A landscape with many valleys, sampled at points; each row gives a point and its height.
From any point a ball rolls to the lowest of the 2 points nearest to it. It stops when none of these is lower. Distance is the straight distance between rows; heights are no part of it.
K817: [ 23  -8   2  -3  -5  -9  -3  15  -9   5   7  23  -5 -23 -14   0   8  28
  -1  -7  13]  (h 3.26)
K622: [ 14  -8   9   0  -1  -1  -4   3   1  22  13   9  -6 -13   0 -18  -7  11
  -8  25 -22]  (h 5.96)
K304: [ -3   6  15  24 -12  -2  -6  16  -3  21 -12   4  12  12   1 -10   0  11
  24 -21  24]  (h 5.04)
K704: [  7  -8  -4 -14   1 -17   5  -9   0  10  15   2  -4 -20  10 -13   9   3
  -8  29 -26]  (h 5.65)
K871: [  6  17   2  11   3   7  18   5  26 -24 -18  -7  14   6  -5  28   7  -8
   3 -13  11]  (h 4.87)
K97: [  9  -1  -7  -1  18   1  -6  -6   4  -2   3  -9 -20 -23   1  13  -8   8
  -5  15 -16]  (h 4.77)
K146: [  1  -1 -18  -4  12 -13 -43 -23 -24  12  -2  -4  -9 -18  -2 -11  15  18
   5 -25  -3]  (h 7.49)
K838: [  2  -3   4 -26 -10  15  29   5  26 -22   7  -1   1 -10   7  24   7 -18
 -22  29  -1]  (h 3.36)
K620: [  1   0  -2  22 -10 -13 -14  -3  -4 -17 -13  25  30  12  -3  -6  27  11
  17 -30 -10]  (h 0.62)
K556: [ -1  -6 -18  14 -12  15  -2 -13  11 -38 -28 -22   5  -1   6  -1  16  -4
  32 -33  11]  (h 5.55)
K120: [ 12 -10 -17 -17  39 -14 -12  21  -5  13   4 -13 -25 -11  -2  -6 -20  16
   7  16 -16]  (h 2.70)
K224: [  8   3 -15  15   7  -5  -5  20  -6   7  -8 -11  -8 -29   1   1  19  13
  20 -34  35]  (h 5.90)
K324: [-14   5   2   9  10  -5  -3  -3  -6  12   0  -6  -7  10  10   3 -24 -13
  -2  14 -12]  (h 7.66)
K443: [-10  -2 -16  24 -10 -10 -13  -9  -9  -6  -8  13  22   3  13 -23  26   0
  11 -23 -32]  (h 2.17)
K26: [ -7  -7  12  10 -14  -2 -29 -24  -3   3  -2  22  20  16  -7  -1  -2   9
   5  -5  -7]  (h 3.87)
K742: [  4 -10  11 -17  16  25  21  23   9  -5  22   2 -12  -2  -8  -2 -30  -9
 -15  41  -7]  (h 7.48)
K271: [ -1  18 -13  28  10  -7 -27  -8 -12   1  -6  -5  25   0   2 -22  27  11
   7 -27 -35]  (h 3.18)
K999: [ -4   2   8   9  -2   8   2   8  11  -4   9  29  23  -2  -4   9  -5  -9
 -23  22 -16]  (h 6.70)
K652: [  4  -8  -9 -15 -14   6   2 -23  17 -32 -10   5   3  -4  -3  28   7   4
   2  -4   2]  (h 6.13)
K81: [  3  10  29  -9   7  10  36  16   5   2  13 -19 -15  18  -9   0 -23 -20
  -9  25   8]  (h 3.84)
K886: [ 4 11 23 10 -5 -4 18 15 13 10 -7  5 13 15 -2  3  3  6  5  3 11]  (h 3.85)
K684: [  2   9   5  16 -11  20   5 -17  19 -29   8   9  34  -5   0  19  14 -26
 -19  14 -16]  (h 3.00)
K582: [ -7   5  -8   4  23 -19  26  26 -14  -1   8   2  -5  11   5   4 -23 -13
  -6  22  -6]  (h 2.94)
K590: [  6 -10 -15  16  -1   4  -9  -9 -25   2   2  -2 -23 -26   5  -2   4   3
   6 -25  19]  (h 6.32)
K83: [  3 -11 -20   5 -12 -11 -27 -22 -24  10   0   5   8 -10   4 -45  35  17
  12 -37 -13]  (h 7.45)
K33: [-13   1  11 -12 -10   4   9   5  18   1   5  20  23  17   7   5  -5 -18
 -19  33 -22]  (h 6.87)
K629: [  0  -9  -5  -2  -4  13  24  31   6  -4  -3  15  -8  -4   0  18 -10   4
  -4  -7  12]  (h 4.37)
K119: [  7   4 -20  25   4   2 -16  -6 -10  -5  -3  -2   1 -23   0 -13  27  12
   6 -35  -6]  (h 4.95)
K906: [ -4 -24  15 -41  -6   6  25  11   0   2  19   3 -15  17   3 -14 -23 -12
  -8  41   0]  (h 7.36)
K679: [  8  16  10  13   0 -24 -22 -30  -1   9  -8 -22  10   7  -3 -11  15   3
  22  -5   1]  (h 1.71)
K752: [ -6 -20  -8 -12   5  -6  12  19 -16  -3  21  31  -4  -5   1   3 -19  -6
 -15  24   1]  (h 2.77)
K741: [ -9  -9  19  -5 -34  16   7 -26   4  -3  11  12   7  10   1  -3   0 -15
  -7  10   8]  (h 4.53)
K798: [ -4  24   0  17   6 -21 -17 -12   3  10 -18 -39  13  13  10  -5  11  -3
  32  -9   9]  (h 3.21)
K879: [-11 -19 -13 -20  18  -1  29  28 -12 -17  26  16  -8   4   7   4 -25 -29
 -22  37  -4]  (h 3.12)
K819: [-18   7   9   5  20   4 -13   3  -9  21  -7 -23 -17  22   3  -4 -39 -12
   6  12   4]  (h 7.53)
K526: [ -5  17   9  16   8 -12  11  10   9 -13  -8  17  26  21  -5  26  -4  -8
 -12   7  -6]  (h 3.59)
K722: [-26  -1   3 -27  -7  12  25   7  11 -19  -5   6  -2  26  -4  27 -14 -23
 -26   1  15]  (h 3.74)
K856: [ 11 -18  17 -24 -16  25   3  11  12  20   3  -2 -19   6  -8  -7 -24  13
   8  16  10]  (h 5.05)
K76: [  8 -11  -5   1  -4  14  -9   3   3  -1  13  29  12 -20   1   5   4   7
 -20  10 -18]  (h 6.49)
K918: [ 12  26 -18  17  30 -20 -14  13 -13  27   0 -32  -4 -24   4 -23  19   9
   6 -11  -8]  (h 7.18)
K931: [  3  -1   6  14 -15  -6 -27 -23   0  -9 -12   9  24  11  -9 -16  19  14
  18 -16  -8]  (h 2.50)
K543: [ -9   9   4  11 -10 -30   4 -25 -17   7   0  -5  -3  10   8   0   2  -8
  14  -5  18]  (h 3.88)
K586: [  1  -5 -19  -4  -1 -10 -35  -2   0  23 -14 -18  -2  -8   8 -22  20  19
  25 -27   1]  (h 6.78)
K320: [ 13 -10  10 -16 -16  13  -4   3  24  10  -9 -10  -9  -2   3   4  -2  14
  11   5   1]  (h 5.43)
K787: [  4  -9 -14  18   8  11   6  19 -12   3  -2   2 -19 -24   3   2  -5   7
   3 -28  26]  (h 6.15)
K657: [-17   9  25  20 -23  11  16  -7 -10  17   5  -1   4  22   7 -12 -11 -19
  -4  -9  10]  (h 4.34)
K898: [-15  -6  -4 -15 -14  17  19  14  15 -11 -13  13   8  22   0  21 -11  -4
  -8  -7   6]  (h 4.04)
K396: [ -2  -2   8 -22 -15   7  42   7  18 -11   0  -4  -7   4   2  13   2 -17
 -11  16  17]  (h 3.52)
K472: [-11  12  11 -14  18 -17  40  25 -10 -16  11   1  -5  29  -6  10 -24 -25
 -12  25   7]  (h 2.51)
K296: [ -9  10  21   2 -17  -1  38  14   4  -3  -1  11  14  26   1   8   2 -17
 -11  -3  13]  (h 3.34)
K760: [ -5  -7  26 -15 -22  20  13  -4   8  14   8   2  -6  16  -1  -7 -14  -6
 -10  22   4]  (h 4.75)
K923: [ 16  13  -4  30   4  12   6   6  20 -28 -14  -5  18 -10  -6  13  23   1
   8 -24  -6]  (h 5.13)
K371: [  7  -6  -4  11 -18   7  -2 -36   9 -49 -10   5  12  -2  -8  15  21  -7
   9 -19   6]  (h 5.93)
K298: [  8   8 -29  -9  17  -9 -32  15 -15   6 -12   8   5 -16  -7   0  25  36
   3 -37  -3]  (h 5.72)
K703: [ -2 -12   6 -13 -13 -13   2   8   4  14   8  24  18  10  10  -8   2   0
  -7  33 -21]  (h 7.09)
K276: [-40   3   7 -33   2   7  33   5  -2 -27  12  -1  -4  24  -9  20 -22 -39
 -40  13  12]  (h 3.50)
K599: [  6   4  -1  -3 -11  11  21   0  27 -22   8   9  23 -15   7  19  18 -26
 -25  30  -9]  (h 3.20)
K877: [ -3 -22  10 -35   6  25  27  29  -2 -10  33   1 -25  11  -7 -18 -35 -18
 -10  35   3]  (h 7.42)
K128: [  0   0 -11 -11  34 -15  11  22  -4  -3   3 -14 -23   3   4   8 -26  -2
   6  20 -10]  (h 3.46)
K286: [ -6  -2  14  24 -25  10  -2  -8   1   7  -5   6  13  20   3 -13   3  -2
  12 -16   8]  (h 4.60)
K566: [  0  -2 -12  26  -5  18 -14 -26 -10  -4  -3 -18 -15 -19  12  -4   3  -7
   9 -25   5]  (h 6.50)
K457: [  3  15 -28  15  18  -5 -29   4 -20   1  -6   2  12 -13  -2 -20  33  21
  -2 -41 -18]  (h 4.26)
K12: [ -4  -7   4 -40   5  13  20  16  16 -14   0  -2 -17  18  -9  19 -27  -2
 -10  18   8]  (h 6.94)
K106: [ 22   0  -5   3   0   3 -21  -9 -17  14  15  17   7 -31 -10 -26  32  30
 -13 -22 -15]  (h 8.03)
K439: [  9 -15  -7  -7   0  -7   8  23 -16  -2  10  39  -3 -20  -5   6  -2  14
 -15   6   4]  (h 2.04)
K976: [  4 -13 -16 -22   3   2  -4   0  11 -19  -5  16  -9 -12  -4  32  -8  13
  -8   3  -4]  (h 6.42)
K660: [  4 -25  -2 -15 -17  16   2   6   5  14  14  24  -5 -13   7  -8  -6  10
  -8  17 -10]  (h 6.26)
K467: [ -1  -5   4   7  -4 -23 -35 -20 -17  17  -2  12   1   9  -1 -10   1  16
   6  -9   3]  (h 5.24)
K809: [ -4   7  26 -30  -2   0  50  16   6 -11  12 -13 -17  21 -11   3 -11 -18
 -12  16  22]  (h 3.70)
K883: [  1  24   4  31   8  -4  -9   6  16   1 -24 -24  22  15   2   8   9  -4
  28 -13  12]  (h 4.00)
K799: [  6   3  14  13   5   6 -31 -25  -4  23   0  -6  -3  -1  -7 -12  -7   8
  -5   8 -15]  (h 3.35)
K913: [ 23  -2  -2  -5  17 -11 -25  14 -20  17   3  10 -14 -24 -23  -3   3  31
  -1 -12  23]  (h 4.98)
K147: [  4  -7   5 -18  -1   8   0 -21   6  -9  11  -1 -10 -12   1  12 -11  -7
 -12  28  -5]  (h 5.17)
K79: [  2   0   1  -4  18 -20 -33 -22 -13  19   3   4  -6  -4  -4  -6  -5  13
  -5  11 -16]  (h 4.84)
K25: [  2 -23 -25 -20  -9   0  -4  12  -1   9   4  16  -5 -20  13  -6   7  22
  -3   1 -22]  (h 6.52)
K46: [ -2  25 -12  35  26 -17 -17  -8 -24  21   1 -37  -5 -20   5 -13   1  -3
   5 -12  -6]  (h 6.90)
K248: [-17   5  11 -15   3  10  -3  -7  11  12 -12 -31 -17  25   0   6 -28 -11
  10   2  13]  (h 7.34)
K192: [  1   0 -19  -7   7 -10 -14   8  -1   7  -8   6  -2 -12   4   1  13  21
   8 -14 -15]  (h 6.99)
K351: [ -6  -6  15   6 -22  -5   4 -36 -16   2  10   6  -8   5   5  -6  -1 -13
   0  -1  13]  (h 4.29)
K786: [ -1  -6  -9  -2   0  -8  12  34   1   9 -12   4 -12   2   9   7  -5   9
  12 -10  19]  (h 4.72)
K791: [ -7  24   2  32  17   6  -8  -5  -8  17  -2 -34  -8  -3   7  -2 -18 -12
   3  -4  -3]  (h 6.72)
K518: [-28  -4  -1 -31   8   2  31  23  -4 -25  21  10   4  19  -2   7 -23 -42
 -29  35   2]  (h 3.30)
K784: [ -6  14  13  -3   6 -10  33  10   8 -13   2   6  10  22 -10  24  -6 -18
 -15  14  13]  (h 2.97)
K265: [ 14   1  -9  -7   5 -13 -37 -10 -17   8  -2   0  -6 -21 -20  -3  18  26
  11 -26  27]  (h 6.53)
K992: [-13  -2   8 -28  -1  10   4  -7  17  -9 -14 -12 -14  21  -6  27 -20  -5
   0   1  17]  (h 7.14)
K662: [ -7 -15   5 -15  -9 -12  19   5  -3  14  16   7  -5  12  15 -16 -12 -10
  -3  34 -12]  (h 7.27)
K56: [ 11   3 -16   3   2  -9 -26 -25 -29  10  14   6   7 -20  -4 -36  36  15
 -13 -22 -26]  (h 7.75)
K235: [ 17   0   6  -6 -16   5   8  -7  21  -3 -14 -17  -8  -6   1   7  14   7
  23 -10  24]  (h 5.80)
K421: [  6  -7   4  17 -17  20 -11 -25  12 -36 -19  -9   9   4 -14   2  10   1
  22 -28  15]  (h 5.74)
K737: [ -3   6  14  16  -3  20 -13 -25   9  -2   0  -3   2   1  -1   6 -12  -7
  -9   9 -13]  (h 2.09)
K971: [ -2  -3   3 -13  -3 -14   8 -30   2   0  16 -12 -12  -7  11  -2  -4 -14
 -10  39 -20]  (h 5.39)
K954: [ 11   7 -16  28   4  13 -10  -4   4 -27 -15 -17  12 -17  -3  -3  29   7
  27 -40   3]  (h 5.33)
K414: [  6   9  17  15  -9 -31   4 -17 -11  22   1 -13   4   4   8 -20  16   4
  18   2   9]  (h 3.22)
K411: [-10   8   6  24   0  20  -2 -11  -5   6  -5 -22 -10  -4   6   1 -13 -11
   5 -16  16]  (h 6.61)
K387: [  2 -17  -2 -38 -10   8   3   0  21 -15  -6  18  -2  10  -8  28 -13   8
  -8  17   7]  (h 6.71)
K843: [ -3  18   2  22   8  -8  -3   5  11  -8 -20   2  18  14  -1  22   2   2
   9 -14   7]  (h 4.38)
K152: [-21  15  28   6  -9   0  26  -3 -17   5  12  -9  -2  26   0  -7 -21 -28
 -16  11  10]  (h 4.20)
K959: [ -4  -4 -13   4  11  15   8  30  13 -12  -8  27   6  -5  -2  27 -11   0
 -19  -2  -4]  (h 4.69)
K603: [  2   8   2  12  -3  15  -5 -13  22 -15  -6   3  19  -3   0  14   6  -7
  -5   2 -18]  (h 2.66)
K882: [  6  -5 -11  -2 -12  -6 -16 -16   3  -2 -10 -12  -7  -9   4  -5  17  12
  26 -20  12]  (h 6.20)
K571: [ -2   0  -2  12   8  -5 -16  27  -2  20 -15  -1  -1  -4   0  -1  -1  15
  21 -23  33]  (h 5.37)
K813: [  0  17  26   7   6  -9  25   0 -11  13  14 -21 -13  19  -4  -9 -23 -18
  -3  30   8]  (h 4.02)
K758: [ 23  17  -9  -1  22 -13 -26   3  -6  29   3 -19  -6 -21  -8 -26  31  22
   0 -15 -12]  (h 7.65)
K509: [  1   4  -2   9  -2  -9  -5   0   0  13  -6  -1   2   1   9  -5   3   6
   7  -3 -12]  (h 7.40)
K602: [ -3 -13 -30   3 -10  -6 -20 -12 -10   5  -8 -14  -3 -10  17 -32  31  11
  26 -41 -10]  (h 7.20)
K496: [ 10 -12 -17 -20  21  -1 -15   6   5   9   1  -2 -13 -18   2   2  -7  19
  -9  18 -31]  (h 4.07)

Call two points neighbours if one is among the 2 nearest of the other. Go from one point of each pair to the other, from neighbour to neighbour, staying as low as possible. Name the highest point that can't be avoided.
K679, K472 | K843
K737, K629 | K571
K472, K120 | K128
K620, K737 | K467

For each start below, name the point where the ball stops.
K918 | K737
K320 | K679
K571 | K737
K622 | K120
K809 | K737
K898 | K439
